Each row is a point on a tangle of strands that fork and nearly touch. The rows are in no order.
Two points are linked if the straight distance between their rows is under 81.4. Some points are linked to none.
<729>: [-15   5  23   1  -5 -31  27   8  60  13  14 -15  -2 -31  33 -21  13  17
  -5  14  45]
<487>: [-40  -9   4  38 -20 -36 -24 -22   6  23 -57  27   9   7  22 -19  31 -46
  40 -14  15]
<495>: [-44 -20 -27  17 -21 -14 -39 -38  -6  21 -50  47  30   7  11  -9  26 -55
  55 -29  20]
<746>: [ 14 -17 -59  -3  23  51 -16  12 -30   3  43   6   1  26 -24   4 -48  -5
 -11 -32 -14]
<394>: [  1  27  16 -40 -12   6  18  38  14   5 -16 -32   2  15   8  41   0  34
   9  26   5]
<872>: [ -1  -7  14 -36  33 -23  16 -35  21 -10  14  41  -2 -33  -5 -12  55  -3
 -10   3 -17]
<158>: [  7 -21 -16 -70 -13  61  33  14   4   6  14 -11  51  19 -15  39   6   2
  40  -8  45]
<890>: [-22  -3 -46  21  14  20 -27 -31  11  23  15  11  -1   8   7 -20 -26 -21
  49 -13   5]
<788>: [ 12  29  38  -7  -8 -10  10  10  16 -17  12 -22 -12 -20   1   7   1  41
 -28  33 -12]
<467>: [-20   5  15 -11   4 -16  16 -23  48   9  17   2  -2 -29  21 -22  24   5
  11  12  17]
<489>: [-17 -15 -16  22  31 -37  -8  19   7  11  -6  19 -16  -1  -4 -20   4 -16
 -20 -22   9]
<124>: [-11  40 -34 -45   3  46  -9 -68  13   3   6  24  20  18 -15  19   3   4
  79  20 -20]
<268>: [  0  37 -15 -49  -1  28   8  19  17   5  15 -21  -2  17  -1  33 -14  36
  17  22 -13]
<35>: [ 46 -21  45  23 -38  19  27 -36 -15 -28  20 -36  15 -51   8 -18  12   3
 -17  14   8]
<270>: [ 36 -22  72  17  -1 -19  20 -16 -39 -25 -25   0  -4 -26  -7   5  50  -2
 -37  15 -40]
<724>: [-26 -29 -35  12 -17  17 -22  -8 -23  13 -34  24  33  19 -11   3  10 -48
  54 -29  24]
<192>: [  5   0  17 -20 -21 -14  14  81 -15  16 -57 -32   6  42   5  52  -4  12
  -2   9  20]
<75>: [ -3 -25 -25  28  -9  22 -19  -8 -40   5 -32   1  13  16 -19   3   4 -42
  38 -21   0]
<767>: [  0 -31 -74 -10  42  34 -14  14  -5  16  50  23   5  19 -18  -7 -39 -11
  -2 -40  10]
<662>: [ 32 -13  25   4 -14  25  -2 -18 -60 -30 -14 -24   0  -4 -29  18   8 -11
  -6   1 -30]
<884>: [-12 -14 -22  51  -6  -3  -9  13  20  17  39 -17 -10 -17  20 -42 -39  -7
  -2 -14  30]
<251>: [ -8 -32  -4 -65 -10  20  20  10  -8   2 -19   9  42  14 -12  33  27 -20
  29 -19  45]
<868>: [ -2  28 -29 -25  -4  46  -6  -6   0  12   0 -21   4  32  -3  27 -23  12
  44  10 -15]
<6>: [  4  19 -29 -26  45   3 -11  -9 -18 -11  11  17 -21  17 -27  12 -15   8
 -15  -5 -37]
<151>: [-10 -21  -7  24  25 -43  -8  43 -23   5 -41  17 -14  18 -20   1   8 -23
 -26 -21  -1]
<21>: [  3 -12  52  66 -16 -46  12  29   7   3 -34 -20 -10 -14  17 -21  11   5
 -40  11  21]
<473>: [-13  45  -2  -5   2   9  -8 -63  43  -1  28   5 -15 -24   8 -17   6  18
  45  37 -37]
<536>: [ -3   7  13 -35  52 -47  12 -45  22  -8  -6  76  -8 -24  -6 -10  71   0
 -18   7 -44]
<807>: [-13  57  16  38 -12   0 -28  31  22   8  10 -30 -32  14  31  -6 -57  42
 -24  23 -18]
<25>: [ 14 -24 -13   6 -37  17  26  50  -8  12  -5 -40  24  12   8   9 -20   0
   5  -7  49]
<180>: [ 30   9  75   2  -2 -19  13 -21 -21 -29 -24   5 -10 -20 -15  14  52  19
 -25  40 -66]
<904>: [-18  29 -18 -85  15 -19  10 -56  41  -7   8  69  15  -7 -14  14  52   5
  37  19 -19]
<380>: [-34 -21 -28  33  23 -33 -11  12  37  27  22  17 -12 -16  18 -43 -13 -20
   2 -21  34]
<276>: [-10  15   0 -59  13 -13  18 -58  45 -10  24  52   8 -33  -9  -8  59   5
  26  23 -28]
<138>: [  3 -18  20   2 -21 -27  17  62 -22   8 -55 -25   8  24  -2  29  11  -8
  -2   1  30]
<706>: [ -3  37 -13  44 -24  24 -29  32   6  19  19 -38 -25  29  28  -8 -68  23
 -10   7 -16]
<800>: [  1  -1   6  54  -1 -12 -12   9   8  -9  44  -9 -22 -20  11 -44 -45   6
 -48 -10   8]
<723>: [ 28  -2  19  23  -9  26  -7 -29 -29 -42  47 -13 -14 -28 -11 -25 -24   4
 -40  -4 -22]
<727>: [ 25  23  -8 -27  19  26 -12  -6 -44 -32  18  -2 -18  14 -35  20 -24  17
 -29   2 -55]
<94>: [ 18   9 -12 -42  -5  23  34  28  41  -5  74 -24   7 -22  14   1 -35  49
 -32  12  34]
<56>: [ -6  31 -11  23  -9  30 -25 -54 -13   5 -18 -16 -11  13  -3   1 -11 -10
  55  12 -34]
<793>: [-28 -48 -14 -21  -3 -27  -9   3 -14   5 -44  49  38   0  -5   7  51 -49
  16 -43  38]
<147>: [-17  14 -35  47 -13  31 -33 -23  -7  23  -5 -15  -4  19   5 -14 -38 -22
  60  -1 -11]
<72>: [  0  28 -53   0  53   4 -29 -18 -10   0  30  25 -33  24 -13  -3 -48  13
 -14  -7 -43]
<49>: [ 22 -43  56  39   1 -32  14  -2 -32 -11 -34   7  -2 -26  -2 -12  49 -20
 -39  -9  -8]
<677>: [-24 -30 -20  -8  19 -38 -21  -6 -26   2 -62  57  15  16 -12   9  44 -50
  11 -35  11]
<567>: [ 19 -26  16 -35  12  -9  11  31 -46 -15 -34  -6   3  17 -31  43  22 -10
 -18  -9  -5]
<490>: [ 23  -4  27  49 -13   2  -9  -4 -22 -32  40 -13 -20 -25   2 -39 -37   4
 -62  -8  -3]
<437>: [ -1  42 -17 -16 -10  49 -12 -47  -5   1  -4 -14   2  19 -10  18 -12   8
  64  26 -35]
<787>: [ 16  13   3 -31  -7  14  23  -7  38 -24  81 -14  -4 -45   0 -15 -15  44
 -24  20   5]
<93>: [-17  25  -3  -6  61 -52  -6 -55  30   2  -4  70 -25 -13   4 -23  44   4
 -12   9 -42]
<897>: [  5 -11 -46  33   2  35 -25  14 -29   6  29  -8  -6  20 -12 -16 -53 -11
  -1 -22 -12]
<640>: [ 52  -2  10 -14 -40  44  25  29 -21 -34  44 -41  15  -9   5  14 -50  31
 -47   7  26]
<29>: [-29  -5  20  32 -10 -47  14  30  44  26 -22 -11  -2  -9  30 -25  12  -5
  -2  -2  49]
<549>: [ 20   0   8   0 -11  30  10 -21   5 -25  65 -23  -3 -37   0 -24 -25  17
 -22   3   5]
<23>: [ -9  17 -18 -73  11  21   6 -50   9  -9   0  34  22   5 -22  26  32  -4
  48  14 -14]
<327>: [ 17  11  -7 -12  -9  13  15  43  25  -6  57 -27  -8  -7  21  -6 -51  41
 -49   2  27]
<382>: [-35  -6  18  53 -13 -46 -10   3  21  25 -48   7  -4  -3  23 -29  24 -29
  18  -6  19]
<707>: [ 29  19  26  -4  -9  25 -12  -7 -56 -34 -11 -25 -14  10 -27  26 -11  13
 -17  12 -50]
<441>: [ 10 -36  42  17 -29 -31  22  29 -21  -1 -54 -19  14  -2   3  15  35 -23
  -3   1  32]
<606>: [  7  -2  30  51 -26 -36   9  61   0   2 -24 -35  -7   0  12  -6 -23  16
 -46   7  30]
<460>: [  7 -50  28  47 -12 -38   5  23 -37  -4 -50   4   8 -12  -5 -10  43 -40
 -17 -16  15]
<342>: [ -2  22 -43  30  -5  34 -33  21  -8  23  19 -23 -19  45  12  -1 -68  10
   5  -5 -27]
<422>: [ 11  20 -20  -4  -3  22  -5  52  11   4  48 -20 -17  24  20   1 -62  35
 -51  -7   0]
<824>: [-22  36 -19   9  54 -42 -18 -35  25   9  -5  42 -34   7  -1 -14   3   5
  -1   9 -34]
<99>: [-34 -15  -4 -26  14 -22   5 -31  45  12   9  33  14 -24  20 -21  35 -20
  20 -17  33]
<652>: [ -7  -8  50 -25 -10 -28  24 -28  20   1 -27  16  15 -20  17  -1  66 -10
  13  13   3]
<574>: [ 16  26  63   1  -6 -19   3  13  -6 -23 -19 -16 -17  -8  -8  23  18  39
 -35  41 -38]
<104>: [-18   9 -45 -10  37  -5  -7  24  27  23  31   6 -19  21   8  -9 -38  12
 -11 -13  -1]
<631>: [ -7 -29   4  -4  34 -42  -9   8 -32  -3 -57  41  -5  10 -21  14  44 -35
 -16 -26  -7]
<639>: [ 24 -14  13  21 -37 -11  29  62   0   3 -11 -43  11   0  15  11 -25  15
 -30   6  51]
<108>: [-31 -17 -45  13  30  -5 -22 -27  35  23  29  29  -4 -12  14 -34 -13 -22
  30 -22  24]
<322>: [  5  23  16 -56 -13   8  12  53  -9   7 -42 -30   5  39   1  67   5  27
  14  25  -6]
<83>: [ -7  36  12   8   4  -7  -6  19  22  -1  13 -19 -23   1  11  -1 -28  36
 -23  17 -14]
<52>: [ 26 -16 -21  -9 -36  57  21  46 -17  13  13 -44  26  28   3  24 -34  10
   8  -6  33]
<653>: [ 19  -6  42  21 -16   5  13 -35  -4 -16  11 -20  -2 -39   6 -20  23   2
  -6  13 -11]
<226>: [  4   0  57  43  -8 -30  12  -8  14   0 -14 -15  -9 -29  19 -24  24  10
 -26  15  -1]
<590>: [-14 -46   5 -46 -23   5   1 -11 -23  -2 -45  29  54   6 -12  28  51 -43
  31 -31  43]
<907>: [ 14 -16 -22 -24 -27  70  18  15 -11  14  12 -31  37  24  -9  25 -15  -1
  43  -9  31]
<369>: [ 15 -23   3  22 -13  26 -10 -13 -54 -13 -29 -16   5   2 -24   6   9 -30
  16 -14 -13]
<131>: [-11  35 -42  -2  63 -22 -21 -37  26   4  40  39 -37   0  -6 -22 -26  16
  -8   5 -35]

A fork is a point with three links, a tip a point with one. Leave the first point through the second and follow the links. Name the first fork or tip that comes.
<72> / <6> -> <99>
<49> / <460> -> <437>
<800> / <490> -> <422>
<25> / <52> -> <380>
<441> / <460> -> <767>
<631> / <677> -> <35>

Follow the links from the first point to the second, and from the first to the third. Name the last point that the two ways share.
<93> / <549> / <138> -> <437>
<590> / <322> / <327> -> <380>
<631> / <574> / <727> -> <437>
<422> / <793> / <124> -> <380>

Name the points in between on the shortest way along the links from the first point to the second, in order.
<723> / <793> -> <490> > <800> > <884> > <380> > <489> > <151> > <631> > <677>
<487> / <536> -> <495> > <724> > <75> > <369> > <662> > <707> > <727> > <6> > <72> > <131> > <824> > <93>
<342> / <268> -> <706> > <807> > <83> > <788> > <574> > <180> > <270> > <49> > <460> > <441> > <138> > <192> > <322> > <394>
<800> / <422> -> <490> > <723> > <549> > <787> > <94> > <327>
